A landscape with many valleys, sampled at points; each row gives a point and its height.
A ball rolls from a point to the lowest of its 2 nearest points, and stops where none of them is lower. Distance is the straight distance between rows; heights are no part of it.
Fenap: [185 102  79 168 124 152 141 148 127 130 149 184 128 138 107 109 126 116
 115 145 134 128 126 145 105 142 112 156 135 111 170  77 115 191 166]  (h 661)
bup: [176 140 116 112 113 125  89 140 160 165 174 171 160 103 148 144  89 157
 114 130 111 134 145 124 214 154 107  51  72 112 164 133  90 157 168]  (h 568)
tupu: [120 183  60 120 176  84 139  56 141 114  86 102 129 120 130  78  74  95
 103 124 106 123 169 152 150  92 135  87 125 142 128  98 134 159 100]  (h 280)
nidi: [188 148  99  91 141 146 152 126 118 154  98 123 131 121  82 114  94 146
 102 100 118 149 147 164 163 110 114 133 126 152 174  68 102 232 137]  (h 543)
fune: [ 91  78  91 150 160 128 115 109 136  76 109  98 123 145 145 100 169 116
 120 164 144 123 136 136  78 120 111 104 157 137 102 116 132  93 158]  (h 127)
vok: [ 97 105  94 144 196 130 141 149 147  93 101 126  80 153 135 122 125 105
 123 138 153 111 177 209  94 144 138 135 147 194  99 190 148 167 107]  (h 253)
Pipo: [178 144 134  91 117 149 126 127 110 130 139 162 135 132 123 135 113 159
 103 112 121 140 116 131 167 129 105 110 137 122 181  82 107 200 130]  (h 518)
tasi: [103 133  92 118 119 155 110 151 145 127  74 100 105 152  98  80 109 150
 150 142 133 117 138 177 140 132 138 151 110 197 144 158 103 168 130]  (h 151)
faf: [119 182 140 116 154 119 184 116  99 120 165 167 138 110 101 111 112 114
 118 127 122 108  96 125 100 139 118 167 179 110 145 120 115 119 125]  (h 330)
gabib: [116 172 112  96 123 125 146 173 136 130  76 114  51 139 164 139 112 104
 126  80 104  99 153 185 116 109 146 152 145 144  54 121 176 164 104]  (h 443)
kamem: [ 95 193  80  93 179 126 152  73 139 141  66  71 142 117 107  99  94 130
 145 148 119 139 130 160 148  92 132  86 122 132 137  85 121 142 134]  (h 313)
Kubo: [149 124 169 159  96 139 116 104 104 155 145 150 138 105 155 156 134 115
 164 132 128 153  66 115  60 161 133 199 118  83 132 101 147  45 103]  (h 358)
nelud: [ 89 129  58 169 158  86 128  61 119 118 143 138 106 113 138 112 116  98
 136 157 129 141 151 157 123 103 134  79 118  87 109 105 156  88 115]  (h 211)
nuvim: [186 117 117 156 133 135 161 148 107 126 100 144  67 138 147 167 144 125
 102  90 140 115 144 139  81 109 124 177 153 114  98  90 184 181  81]  (h 498)
dat: [ 97 180 159  96 118 147 138 149 143  67 119 170 113 139 155 117  82 139
 134 130 113  99  90 152 128 183 121 195 161 156 168 191 118 142  90]  (h 255)
pever: [115 165 137  83 118 174 119 104 122 141 103 102 127  99 153 141 122 195
 142 126 148 162 105 153 181 129 127  75 119 124 159  68 110 159 131]  (h 379)
sono: [123 159 139 117 121 139 110 150 140 130 149 195 134 112 167 132  96 128
 121 153  76  92 103 156 130 176 115 145 120 103 161 166 118 125 135]  (h 191)
Furar: [ 98  53  83 153 166 116 128 145 109 132 162 166 122 118 104 124 135 111
  99 149  85 137 165 208 157 104 136  65 152 137 145 122 115 191 163]  (h 357)
lem: [141 111 132 133 190  99 169 119 122 143 156 116 143 126  51 142 125 118
 139 136 149 147 146 139 136  94 116 100 147 168 171 187 107 181  92]  (h 659)
Lisu: [182 144  85 132 164 105 169 117 132 157 108 112 145 128  39  93 101 105
 116 129 131 135 167 144 137 110 116 125 122 150 146 104  99 184 126]  (h 565)
terut: [170  72  92 139 135  84 109  97 144  99  99 107 137 148 140 133 145  95
 110 143 154 125 184  76 133 104 109 105  98 113  85 136 162 128 109]  (h 563)
dutal: [171 145 142 133 115 164 125 104 112 106 104 132 155 134 145 128 140 154
 135 145 164 125  83  65  98 153 111 177 134  90 159  85 119 108 130]  (h 768)
Nogi: [166 195 203 103 114 125 107 136 134 192 191 170 164  88 166 146 100 120
 152 114  74 129  70  98 126 188 105 159  85  99 149 145 100  63 133]  (h 502)
Seti: [ 77 129 156  88 119 145 139 119 140 100  85  37 158 145 125 125 149 157
 141 148 136 142 103  95 133 108 137  90 147 147 115 154 104  84 146]  (h 349)
gugep: [ 56 144 135 115 131 158 110 118 115  43 137 155 108 150 130  75  88 140
 123 138 127 129  93 153 104 155 135 188 164 180 168 168 109 129 102]  (h 288)
pizar: [137 109 129 117  61 139  66  99 140 128  99  95 127 110 160 157 143 164
 135 120 179 161 140  73 162 114 163 111  76 121 110  95 159  80  79]  (h 500)
Gake: [ 91 110 100 115 191  92 151 126 154 135 116  92 154 134  78  95 109 114
  99 141  93 116 165 156 155 106 118  78 158 169 127 179 103 165 133]  (h 424)
Baze: [123 170 173 102 112  73 147 132 119 155 171 149 119 110 102 140 130 118
 103  77 107 132 129 102 147 126 146 136 126 101 109 126 155  96 108]  (h 215)
Koto: [108  69 166 127  67 105  90 109 101  93 150 131 134 129 141 142 130 163
  78 108 122 146 128  69 144 119 142 131 147  92 129 102 150  85  90]  (h 226)
modo: [150 103  67 164 154 135 147 150  93 122 187 198 142 116  91  82 120  90
 103 144 106 103 146 179 122 142 116 129 166 111 158  84  94 184 185]  (h 643)
ler: [117  92 121 140 106 171 134 154 129 119  66  75 119 146 172 140 174 149
 141 133 137 123 114 138 104 123 128 129 149 131  85 106 155 121 158]  (h 372)
deva: [163 194 142  78 148 136 131  98 143 106  82 120 122 135 180 153 126 121
 127 146 146  82 108  81 126 143 111 151 113 114 128 132 136 124  88]  (h 734)
mamu: [173  88 144 108 194 117 186 159 103 116 127  92 155 152  75 121 150 119
  90 111 112 112 132 104 102 119  86 128 196 140 136 129 107 182 157]  (h 560)
gunaz: [134 157 207 106  97 146 103 134 113 133 183 188 132  91 153 180  95 172
 120  88 153 174  88 138 181 166 153 130 100 131 185 141 125 116  75]  (h 700)
saf: [ 96 159 102 114  71 151  95 158 162 118  77 102  89 151 141  77 100 146
 160 116 137 109 141 152 148 151 154 160  83 168  97 140 127 122 119]  (h 105)
kab: [184 114 120 127  96 101  90 155 152 193 161 160 142  95 151 167 128 141
 138 125 141 136 162  96 188 146 125  59  58  95 109 107 120 152 177]  (h 550)
kopa: [ 75 122 126 143 135 134 131 146 142 101 116 117 113 110 215 160 148  96
 145 144 107 113 111 164  73 151 120 119 141 101  59 138 181  52 168]  (h 852)
zab: [113 146 124 157  82 162 140 158 121 163  86  89  88 125 165 149 151 120
 172 113 141 134 117 166 109 133 149 149 127  98  68  76 161 109 146]  (h 331)
vebe: [168  77 104 122 166 130 149 127 112 121 122  92 186 139  93 125 169 128
 117 161 125 126 130  98 113 112  77  96 169 123 159 110  88 184 186]  (h 538)
nezop: [146 142  88 111 141 166 114  83 152  76  33  76 128 170 163 126 124 141
 134 155 171 119 126 104 125 109 128 129 100 173 149 145 131 142  96]  (h 486)
borid: [171  96 117 160 121  85 108 121 156 156 150 156 164 158 120 120 154  77
 150 156 138 120 160  58 103 153 109 152  67  99  98 159 131  99 144]  (h 482)
lofam: [138  72 116 119 124 128 108  90 108 102 126 122 153 120 137 137 137 158
  75 130 119 158 132 114 163 104 118  58 146 108 162  61 127 164 127]  (h 305)
dopo: [158  28 169 167 104 109  85 137 101  98 165 145 163 146 124 154 147 150
 121 114 116 129 113  39 106 128 123 173 141 119 130 178 114  86 123]  (h 542)
gobu: [105 108 157 121  97  97 136 166  99 117 157 137  89 128 100  94 122 121
  58  57  79 139 123 146 131 114 157 162 189 137 111  99 142 143 135]  (h 201)
tebis: [127  85  90 142  64 121  85 102 133 117 115 123 101 138 132 122 130 135
 121 119 162 159 173 129 163 104 175 106  77 129 111  92 167 104  64]  (h 472)
Muba: [ 99 138 112 122  93 177 134 165 143 151  67  48 120 151 132  92 155 142
 172 141 127 104 118 145 112 126 110 126 139 129  83 100 106 127 192]  (h 409)
Ziged: [164  70  68 162 131 156  92  84 154  76  61 106 147 172 148 115 136 132
 113 175 163 127 145  90 124 125 110 113 108 150 149 116 130 149 124]  (h 516)
poro: [130 107  94 164 173 136 150 131  93 141 192 173 167 115  69 112 142 110
 133 177 112 126 112 163 133 116 118  84 157 130 175 104  78 184 192]  (h 626)
pep: [194 153  76 139 185 140 163  97 134 100 103 153 118 149 125 138 112  98
 133 159 172 106 146 132 105 115  99 146 120 142 156 126 117 194  80]  (h 547)
tekon: [106 173 172 127 104 156 130 136 130 142 137 130 120 125 114 163 123 153
 206 132 197 139  84 144 126 147 131 168 112 149 161 178 108 133  87]  (h 733)
Vos: [131  75 112 180 154 124 158 115  82  86 175 164  93 130 112 103 130 116
 100 109 155 145 133 139  67 114 125 181 188 119 132  88 163 106 103]  (h 429)
mesev: [132  54  91 153 150 165 123 122 102 123 108 140 128 142 136 145 151 145
 111 152 125 155 127 159 129 109 136  83 146 129 162  64 137 200 154]  (h 345)
Vaf: [161 115  96 113 180 104 154 138 146 114  79 101  81 138 107 133 111  99
  77 107 117 127 186 170 114  87 143 121 139 182 107 156 151 205  87]  (h 326)
Ruk: [ 73 140 146  82 136 137 150 137 144  86  58  47 121 142 168 139 140 144
 123 140 117 135 124 121 133  92 156 112 169 158  90 159 150  94 110]  (h 385)
nusog: [104 114  86 121 141  77 117 102 168 162 103  59 141 120  94 123 128 123
 145 144 132 131 174 118 167  93 148  51  91 137  81 158 135 102 110]  (h 601)
bov: [ 87 144  49 153 188  59 136  79 133 118 139 132 127  99 137  87  81  93
 116 135  88 120 184 171 153  94 132  51 126 102 128 115 159 126 109]  (h 246)
miz: [121 151 131 100 141 144 117 128 121 162 177 168 159  93 123 144 112 170
 129 130 109 151 121 157 196 134 138  46 116 122 184 101  73 182 188]  (h 588)
revok: [131 141  97 131 146 136 180 158 113 179 120 112 111 112  74 114 136 130
 150 124 118 133 143 196 128 106 118  93 152 122 122  85 113 202 181]  (h 200)
nuduk: [155 216 159  78 123 124 130 105 143 172 116  93 121 120 129 135 112 166
 149 101 190 148 144  91 184 130 138 116  77 145 121 106 129 103  90]  (h 434)
venov: [ 93 161 108 137 151  71 147 107 136 179 171 106 140 120  56  67 140  86
 133 123  99 121 170 103 130  91 126 100 116 110  77 137 112  77 175]  (h 441)
vakit: [192 126 112 134 193 131 166 118 115 106 100 154  89 137 160 182 131  95
 118 133 170 109 147 127  77 104 107 151 149 113 120 117 153 183  79]  (h 526)
digul: [132 111 152 113 131 133 158 183 117 127 110 100  94 156  95  98 135 127
  91  72  87 126 139 155 107 109 123 160 197 153 113 101 148 173 143]  (h 150)
samod: [156 159 198 117 116  82 154 154  97 178 195 185 110  89 109 185 119 117
 111  66  96 122 100 139 132 145 139 144 138  80 134 126 156 116 100]  (h 245)
sasa: [ 88 112 136 144  63 159  45 107 145  98 176 176 161 103 148 107 109 138
 123 146 102 133 130 123 171 128 157 112  76 141 154 151  93  72 134]  (h 817)
Pinam: [106 111 136 115 157  94 158  95 105  99 139 128 171 115 153 146 164 104
 111 165 113 101  96  97  99 125  84  82 170  67 125  99 130 102 175]  (h 818)
kez: [ 83 186 124 114 113 116 144 165 140 155 111 118  55 117 167 166 108 112
 136 104 112 103 148 183 143 131 169 118 128 103  73 141 184 122  92]  (h 473)
git: [132 138 130 154 113  99 100  58 102 155 185 180 130  86 112 132 120 122
 115 113 145 156 125 121 162 120 143 109  94  82 152  58 141 110  96]  (h 325)
Pafek: [126 163 159 145  71 149 106 134 139 180 161 131 146 121 103 129 132 145
 180 111 174 157 118 120 141 127 141 134  64 128 109 132 101  76 138]  (h 306)
banar: [122 157 134  93 152 139 148 133 142 120 133 160 121 118 130 158 116 140
 127 135 117 107 124 152 158 126 127  93 138 125 157 140 121 191 110]  (h 494)
Med: [131  95  95 137 138 126 121 153 138 117  62  95  72 167  84  91 108 123
  81  81 118 135 186 191 121 107 144 180 141 187 107 119 147 188 112]  (h 367)
faba: [109  84 118 155 153  99 146  97  93  92 151 112 105 135  92  92 132 101
 100 104 132 156 143 145  98  85 141 130 180 127 109  79 144 108 104]  (h 395)
Liva: [113 131 132 122 185 107 204 141  82 140 162 139 106 101 114 168 153 117
 111 111 120 133 115 180 103 115 120 109 200  89 129  81 149 173 128]  (h 277)
bas: [167 162 166 114 128 105 132 108 144 136 161 159 177 119 122 140 126 117
 124 122 137 120 102  65 126 160 102 146 102 102 153 143 123 103 108]  (h 252)
selo: [138 113 131 106 130 151 125 126 123 109  99 109 163 121 178 152 169 131
 124 173 117 104  77  85 116 149  91  97 144  80 145 114 120 110 176]  (h 803)
suko: [142 159 162 154 100 126 126 123 116 167 188 177 150 121 103 130 137 105
 156 112 139 145 110  92 106 141 125 172  87 104 138 143 117  74 135]  (h 278)
gugen: [ 82  99 110 120 105 126 104 150 166 116 123 129 129 130 178 137 129 124
 124 164 109  90 136 129 150 149 142  86 112 123 105 175 133 102 151]  (h 783)
keped: [115  71 111 187 155 128 104 133 132  98 124 106 106 168 140  85 166 100
 124 148 147 109 146 128  61 150 112 163 135 166  86 157 131  76 152]  (h 175)
kuv: [112 170 110 108 142 146 151  92 104 145  94  84 128 110  76 122 118 170
 169 140 160 154 108 164 135 105 130 103 123 139 164  82  97 146 124]  (h 344)
Mufom: [119  99 162  80 188 125 186 170 127 119 102  82 134 145  91 143 147 143
 110 114 123 120 127 137 125 100 121 115 181 157 137 177 117 191 121]  (h 583)
gavig: [ 99 146  68 169 127  92 115  90 131 146 131 120  79 133 175 115 131  81
 138 136 142 121 143 136  99 125 142 130 104  88  70  90 190  62 126]  (h 250)
biki: [ 91 100 118 147 149  97 134 144 110 123 175 165  93 122 102 115 136 101
  95 114  87 119 157 192 123 114 149 111 161 120 109 139 131 141 131]  (h 389)
dedo: [129 127 117 100 135 141 116 104 155 107  38  35 142 161  89 109 109 148
 146 124 171 143 144 107 132 103 137 137 113 194 136 154 112 139  99]  (h 458)
Kade: [107  75 110 124 142 112 109 127 165 102 100  66 146 133 113 126 130 135
 116 155 141 138 162 124 164 109 147  70 114 172 110 183 119 129 110]  (h 621)
Ziso: [144 179 133 104  77 171 118 158 158 169  78  81 142 136 170 115 135 146
 167 120 129 107 130 114 150 152 110 121  96 109  88 106 114 117 186]  (h 440)
lodop: [146 146 153 135 133 137 113 104 123 131 169 178 171  94 143 189 124 126
 145 163 141 132  78 122 128 144 115 114 118  92 174 136 114 121 132]  (h 224)
Kod: [ 86 231 142 118  98 147 132 116  89 171 178 151 130 114  88  60 114 115
 162  90  95 119 101 128 107 135 140 181 116 116 114  85  86  73 180]  (h 302)
parid: [135 105 161 161  96 141 126 141 103 121 118 152 123 108 193 168 141 112
 128 125 115 134  75 135  79 159 120 174 153  84 123  92 171  86 132]  (h 328)
zufuf: [117  67 146 166 107 108 116 109  94 125 155 107 153 120 131 145 176 118
 136 125 146 141 124  72  85 116 124 129 138  81 103  89 145  63 144]  (h 585)
deneb: [129 134 142 149  60 178  62 136 137 122 178 182 165 133 126  93 130 136
 131 132  98 111 130 114 149 143 119 153  78 143 154 141  80  96 188]  (h 834)
Nikom: [ 91 134 109 134 125 136 130 135 158 141  98 115 110 104 168 178 147 133
 161 173 140 119 125 150 146 137 153 100  98 110 103 152 159  92 123]  (h 766)
Redan: [152 128  62 157 105 158  94 168 148 179 145 183 101 141  88  77 104 119
 157 140 111 105 148 189 138 147 123 135  80 150 145 128  86 185 175]  (h 195)
tadib: [159  79 174 170 131 136 134 148 100 101 167 157 150 144 112 145 133 145
 135 103 119 114  94  69  70 149 112 210 162 120 137 158 117  98 116]  (h 520)
fudaf: [107 107 159 131 114 186 112 152 121 117 140 138 130 110 143 201 151 174
 169 140 168 171  81 134 132 125 158 103 137 137 174 157 131 150 108]  (h 655)
ber: [139 119  83 133 108 125  93 110 147 120 100 124 116 134 136 132 120 138
 128 143 138 128 166 144 169 115 145 101  94 134 137 102 138 143 112]  (h 444)
tiv: [102 191 156 146  68 138 142 146 128 165 119 151 102 138 159  86 105  92
 177 100  91 122  96 143  80 170 128 232 115 126  87 129 144  77 137]  (h 413)
finiz: [190 115 109 145 140 118 131 143 143 147 140 141 169 155  85 114 150 108
 151 163 152 115 135  68 112 130  96 138  92 140 130 163 100 127 165]  (h 501)
fev: [ 85 112 146 151 100 123 116 143 102 116 160 169 104 109 151 131 133 126
  99 118  96 127 104 155  95 134 141 149 154  83 112  98 158  82 139]  (h 287)
zomat: [116  86 115 150 160 142 129 143 144  84  92 108  91 142 194 162 159 105
 139 130 163 105 137 153  67 136 119 151 149 132  63 146 196  86 125]  (h 872)
dezo: [ 77 209 151 118  99 114 117 149 140 177 128 131  85 105 180 122  91 121
 159  86  85  97 143 161 156 163 167 142 103  81  77 135 158  72 119]  (h 452)
Seg: [166 193 179  94  87 143  83 135 167 180 135 158 141  98 205 149  85 148
 154 120  96 128 107 106 155 216 118 140  64 108 137 142 118  70 123]  (h 483)
fomak: [166 136  84 104 148 144 133 107 151 116  82 129 110 134 170 149 134 114
  99 153 115 113 153 143 144 115 116  82 121 118 131  82 136 194 144]  (h 412)
zufe: [171 149 194 129  84 134  92 158 112 187 200 169 169  70 153 165 121 134
 158 102  99 153  92 105 143 162 123 124  75 104 136 126  91  72 172]  (h 517)
Dubi: [101 115 125  75 195  97 162 119 144 102  72  56 161 135 126 138 108 120
  82 139  97 126 147 131 164  82 122  62 150 152 128 176 128 163 130]  (h 449)
zibi: [ 97 127 161 123  86 107 110 163 124 123 162 158  93 126 165 105 119 102
  71  85  56 106 132 125 119 132 141 167 162 113  87 113 170  95 144]  (h 249)
farik: [ 66 101 114 142 121 174 100 120 103  77 117 137 121 144 125  72 114 148
 128 149 121 135 104 182 100 142 133 158 157 171 150 109  95 139 146]  (h 327)
zel: [181  38  70 184 150 118  95 114 137 115 103 124 132 165 117 127 164 121
 127 166 180 123 170  81 103 120  99 120  97 138 118 133 132 149 136]  (h 541)
mulef: [138  38  92 191 168 101 129  86  98  85 130  92 145 152 109  95 172 116
 117 139 163 139 151  78  66 104 107 128 163 128 108 106 128  94 142]  (h 179)
pel: [ 90 145  98 119 106 118 125 169 136 125  84 110  44 154 129  84  86 115
 114  73 112 128 168 205 138 110 176 174 139 178  96 116 161 169 102]  (h 407)
redul: [110 162 190 142  68 136 129 127 114 140 146 143 117 132 133 121 122 106
 149  96  99 142  79 106  73 163 142 232 142 120 114 136 153  51  94]  (h 387)
Nokob: [177 155 178 127 101 162 104 146 116 120 174 190 171 108 150 119  98 138
 112 125  71 112  73 123 118 183 103 161 125 122 185 119  94 119 154]  (h 157)
Beve: [175 136 152 144 107 140 150 175 129 135 126 155 126 154 145  96 136 108
 103 113  87  94 105 107  96 160  93 204 155 121 111 124 142 131 162]  (h 466)
tomen: [140 139 135 115  78 168  92  94 141 120  92 103 159 129 179 126 151 155
 133 156 145 115  98  72 125 161 110 116  94 104 136  74 122  86 156]  (h 786)
tik: [130  71  99 133 196 129 155 164 132 139  73  97  91 144  97 135 144 124
 109 134 125 131 181 215 123 112 138 120 150 191 111 162 131 208 127]  (h 291)
pizuf: [122 197 123 113 132  88 144 112 100 158 162 150 104 101 110  99 105 104
  96  96  92 119 134 124 138 138 126 141 138  76 108  62 144 115 121]  (h 248)
Bufaf: [213 124 166 129  90 100  92 164 131 190 182 174 168  95 135 186 126 124
 152 102 128 150 118  97 159 158 115 100  68  90 125 148 117 128 182]  (h 533)
guko: [136 169 142  90  95 127 129 118 161 163  85  71 140 128 147 143 137 135
 160 132 168 129 143  73 154 124 152 100  69 131  84 137 137  78 117]  (h 457)
Faval: [133 125 167 124 101 123 148 202 129 147 126 107  86 157 103 108 144 111
 107  65 108 103 146 128 116 130 122 188 173 154  72 162 156 158 125]  (h 103)
gegud: [149 156 161  93  85  83 120 122 154 156 149 138 120 112 121 161 117 134
 123 100 158 138 164  86 184 126 169 127  62 127 110 168 157  94  63]  (h 380)
bunon: [128 127  92 150 139  62 131 104 150 149 149 121 149 159  88  74 139  84
 126 138 131 120 175  59 118 117 107 120  91 117  89 152 130  91 134]  (h 463)
buf: [166 181 160  78 149 158 158 116 130 107  65 101 108 143 175 192 134 148
 111 125 146 113 123  88 128 105 127 121 132 132 141 136 140 182  68]  (h 716)
vokek: [186 137  72 147 173 103 152 109 156 122 108 124 147 147  77  84  93  86
 132 152 156 126 187 125 130 117 101 139 117 177 166 162 107 191 100]  (h 566)
zipub: [102 159 114 133 142  70 157 153 126 157 177 134 103 139  68  82 117  97
 116  93  70 111 156 135 132 101 139 132 145 120  96 142 127 119 146]  (h 418)
Tel: [117 124 183 108  82  97 100 140 153 149 155 131 150  99 148 173 121 132
 138 125 139 125 132  80 160 144 157 122  64 119  90 197 136  54  90]  (h 360)
nifud: [146  96 123 116 154 131 184 168  85 173 130 106 113 113  90 171 161 130
 107 108 111 153 132 156 114  93 124  75 171  84 113  77 132 196 160]  (h 240)
dugo: [ 85 113 199 151  91 181 125 143  98 143 175 138 143  92 131 190 156 162
 173 113 160 175  75 117 125 123 160 126 129 126 143 149 121  81 123]  (h 633)
fub: [ 83 161 191  70 134 154 148 119 113  70 130 132 146 132 146 138 135 168
 119 133 125 147  69 123 141 141 126 128 174 141 180 156 117 131  99]  (h 660)
Mek: [160 129  68 143 138 155 124 169 143 184 142 170 121 120 101 126 124 127
 141 137 112 112 151 188 153 128 125  87 116 117 157  93 102 216 192]  (h 162)
kek: [117 107  97 158 170 120 127 136 153  97 108 114  92 158 111 107 159 104
 144 144 172 117 163 157  83 140 135 173 135 199 106 194 130 110 102]  (h 218)
Gulek: [129 175 171 138 119 144 116 119 114 146 183 186 135  95 118 168  99 155
 179 122 177 161  70 140 136 152 141 167  89 136 196 155  99 108  79]  (h 718)
Naru: [128  78 134 142 119 124 110  96 123 100 105  58 164 159  83  58 150 145
 102 114 123 148 137  46 105  99 122 151 158 144 121 130 120  86 134]  (h 266)
gug: [ 91  93 166 100 151 174 140 133 123  62  94 104 143 157 132 127 146 186
 120 153 130 136  93 118 118 128 124 146 194 161 174 158 101 151 111]  (h 635)
Ridor: [133 149 161 163  93 164 128 172 114 145 142 159 136 142 129  95 121  89
 157 122  73  98  97 133  69 168 102 220 129 135 121 145 115  88 184]  (h 439)
Roza: [113 166 147 124 122 162 121 128 153 141 104 132 128 102 167 190 133 139
 187 158 171 132  86 141 127 155 136 137  94 121 139 168 150 103 101]  (h 750)
nad: [155 217 165  96  84 149 106 152 160 189 121 126 148 114 186 118  98 162
 168 106 116  99 119 120 187 186 116 127  67 117 112 134  97 105 173]  (h 465)
Tilel: [152 127 161 102 149 125 149 130 136  73 112 120 112 142 162 193 139 142
 101 117 136 121 138 112 132 111 137 130 155 139 130 179 156 165  62]  (h 697)
doz: [143  51 156 117 116 108 122 118  92  92 145 144 140 137 138 169 152 154
  80 109 109 143 127  82 143 110 121  92 167  95 146 113 132 145 123]  (h 267)
reg: [ 82 123 136 108 160 106 157 136 122 107 122 112 129 105 209 179 166 118
 112 157 100 103  90 130 101 135  95  83 167  66  93 128 162  90 169]  (h 833)
dekot: [135 101 162 122 146 171 149 148 145  99  99 134 126 143 173 214 147 165
 147 146 160 131  97 119 125 138 125 126 148 138 157 179 141 167  87]  (h 677)
sot: [128 132 102 163  91 114 123 129 145 154  98  94  74 143 159 144 157 103
 154 103 157 122 140 127 108 116 163 150 100 110  51  96 199  66 108]  (h 289)
Gigut: [ 85 105 150 127  84 119  94  94 120  72 141 103 149 143 119  81 127 144
  88 116 110 140 118  81 137 111 144 136 159 127 122 120 123  76 131]  (h 269)
Muvu: [190 135  97 122 176 117 158 108 132 136 130 111 184 132 105 133 139 115
 139 182 158 109 123  71 110 125  80 101 127 105 171 133  91 164 152]  (h 519)
zul: [119 127 132 121  86 128 132 187 158 136 104 103  88 150 123 108 136 126
 129 114 119 105 150 147 145 133 150 154 120 154  80 174 143 149 123]  (h 56)
Fole: [145 144  85 132 137 157 129 173 152 136 106 161  95 147 112  97 112 118
 165 143 129  95 143 193 135 151 115 154 116 153 143 158 102 199 145]  (h 188)
Redim: [166 160 125 146 134 102 143  88 104 152 193 185 132 104  78 137  95 129
 135 117 170 148 117 130 150 125 130 125 104 114 173 104 127 137  85]  (h 298)
lefov: [137 101 125 146 125  92 129  91  85 146 160 134 113 115  74 116 121 120
  95  91 137 165 156 120 143  91 150 111 133 105 129  63 145 122  88]  (h 359)
zur: [167  67 116 182 129 124 139 139  92 120 140 148  92 132 131 126 158 132
 101  90 135 135 145 109  88 112 121 173 160  90 110  77 158 148 119]  (h 464)
Zogop: [128 141 124 127 192 113 202 102  85 111 157 161 140 112 117 140 122 101
 116 157 142 128 110 144 110 126 102 125 195 108 152 101 131 163 107]  (h 304)
tozo: [115 138 142 132  48 138  85 145 174 164 143 143 134 128 136 117 111 132
 166 116 149 144 139 101 162 144 162 141  40 147 108 177 122  58 116]  (h 333)
vofus: [106 183 134  53 187 125 172 114 150 106  81  99 136 127 137 144 113 131
 118 153  96 120 128 142 166 109 105  82 154 140 147 171 122 187 119]  (h 474)
malo: [128 162 124  94  75 124  95  91 138 124  87  68 129 130 159 113 133 138
 114 117 147 137 146  52 156 129 156 123  88 116  87  69 166  67 102]  (h 481)
sib: [129  61  73 149 195 101 135 146 139 129 111 121 100 136 127 127 134 110
 105 143 116 113 185 178 134 114 113  79 132 153 116 143 147 178 148]  (h 324)
gazuf: [162 176 163 114  73 119 115 168 161 169 157 161 104 115 133 160  83 144
 148  83 141 128 136 140 177 144 157 167  69 137 115 162 153 130  74]  (h 405)
sebid: [130 114 118 144  76 159  80 142 158  96 123 147 150 159 152  73 135 123
 119 170 102  91 114 108 122 153  99 150 107 131 134 144  91 107 185]  (h 850)
bar: [ 61 119  65 139 166 135 113 101 124  67 119 132 134 140 122  41 102 116
 115 167 108 118 130 194 112 133 125 124 165 181 143 130 101 128 161]  (h 361)
nov: [ 61 106 118 126  85 131  78 126 161  92 147 137 148 140 146  86 120 138
 114 167 100 113 140 116 163 125 153  86  97 161 131 180  92  89 148]  (h 800)
nuvu: [ 89 216 147 128 112 126 141  99 108 130 163 150 130 128  77  74 112 116
 149 105 138 122 101 109 114 125 139 201 140 133 146 122 108  86 121]  (h 329)
Komok: [172 107 163 151  91 169 109 154 109 148 176 196 154 100 147 163 126 130
 138 132 108 139  81 141 116 164 120 134 121 109 178 111  98 147 176]  (h 190)
tumev: [143 118 134 112 189  89 175 110 109 162 135  69 163 128  45 147 154 129
 145 123 154 147 130  97 117  82 106  86 153 124 132 156 111 137 134]  (h 676)
vele: [117  53 151 111 194 137 158 125 107  94  96  73 170 152 100 133 154 167
 102 143 120 156 115 118 132  94 112 102 196 167 168 159 111 172 133]  (h 607)
bav: [104  62 165 153 100  99  92 117 112 115 177 123 173 138 115 139 170 114
 130 137 129 131 132  58 101 116 127 140 118 113  95 168 116  43 142]  (h 564)
Nor: [158 147 160 145 105 109 127 138  93 181 222 206 118 104  70 171 119 125
 134  82 153 145 110 140 133 132 144 154 117 110 150 105 134 125  92]  (h 273)
derad: [109  72 129 123 174 107 140 146 160 114 129 110 117 140  97 160 145 121
 138 152 153 138 152 151 156 104 147  93 134 174 142 214 122 163  79]  (h 642)
reso: [142 179 160  81 107 165 101 125 143 136 124 105 131 119 164 153 108 200
 146 123 184 153 113 124 189 147 137 102  80 155 155 120 109 140 106]  (h 408)
Dovel: [132  99  58 141 156  72 127  90 150 141 106  87 113 136 138 146 151  93
 137 152 146 124 188 112 135  92 126  62  93 116  67 136 170 107 129]  (h 582)
Rubup: [128 177 162 118  76 108 107 165 148 197 174 173 114  91 158 144  94 126
 144  85  91 116 151 132 160 156 168 144  72 100  89 150 154  86 111]  (h 428)
Muf: [123  58 113 175 132 131 105  98 112 113 138 102 147 148  74 104 160 148
 138 144 164 145 132  87 108 106 117 139 130 148 145 145 100 114 129]  (h 225)
Dod: [ 73 128 119  73 156 147 136 112 145 102  20  40 122 143 126 120 111 134
 123 131 123 153 138 159 135  76 150 119 146 188 112 149 139 151 106]  (h 423)
las: [156  68 167 153 145 138 149 171 112  91 140 149 145 155 156 127 158 110
  97 123 102  91 100 108  66 156  83 184 174 121 114 141 129 110 171]  (h 492)
Dudut: [ 83 118  77 150 187 101 123  92 152  99  99  77 167 138  91  51 106 108
 121 175 124 126 148 161 121 118 118  94 135 186 132 172  86 119 137]  (h 394)
gufi: [131 142 104 144 151 136 136  92  99 139 177 158 175 100 104 131 115 142
 134 170 146 154  98 142 166 127 122  62 139 120 208  94  91 171 153]  (h 608)
Mipi: [104 169 203  85 124 164 108 111 124  99 151 175 147  98 174 166  96 174
 131 131 131 143  59 139 157 178 123 140 124 136 196 143 115 120 103]  (h 681)
linez: [ 51 107 159 104 115 135 128 137 113 100 130  74 149 127 111  94 153 145
 108 126  99 138 117 120 140 101 155 100 178 148 121 139 103  78 143]  (h 312)
Bol: [151 174 134 103 137 139 146  89 132  97 114 126 129 134 131 122 128 150
 118 134 156 131  99  87 115 137 118 152 148 121 171 103 124 140  82]  (h 751)
taz: [ 92 216 100 121 116 101 126 106 116 186 153 142 107 121 106  52  83 118
 146 103  97 123 142 136 133 141 145 157 121 102 103  73 125  89 153]  (h 276)
Luvo: [ 97  46 165 169  93 150 101 125  75 117 166 127 136 106 107 167 164 156
 152 124 144 165  95  97  93 104 157 123 142 108 134 108 115  75 138]  (h 609)
Pila: [131 150 141 116 127 137 131 145 159  94 105 181 104 127 177 159 108 121
 133 157 111 100 108 158 111 155 111 174 136 126 150 170 154 153  98]  (h 223)
pob: [188 119  64 147 163 151 151 122 124 135  83 111 112 136 132 144 141 124
 136 162 155 139 141 165 107 108 116  96 134 120 145  55 125 217 155]  (h 381)

Call two points neighbours if one is among the 2 nearest of the other. Go from one point of each pair to the other, from neighbour to neighbour, staying as low as possible. Name the highest point that can't be avoided.
Koto and zul => vokek
tik and Nokob => kez
zul and Mek => Redan
Baze and Mek => faf
nelud and Nokob => pizar
Koto and fune => Gigut

For each start below, name the point where the ball stops.
Pinam => zul
modo => nelud
malo => nelud
Beve => zul
deneb => tik
sebid => tik
nidi => Nokob
gug => tik
Rubup => Nokob
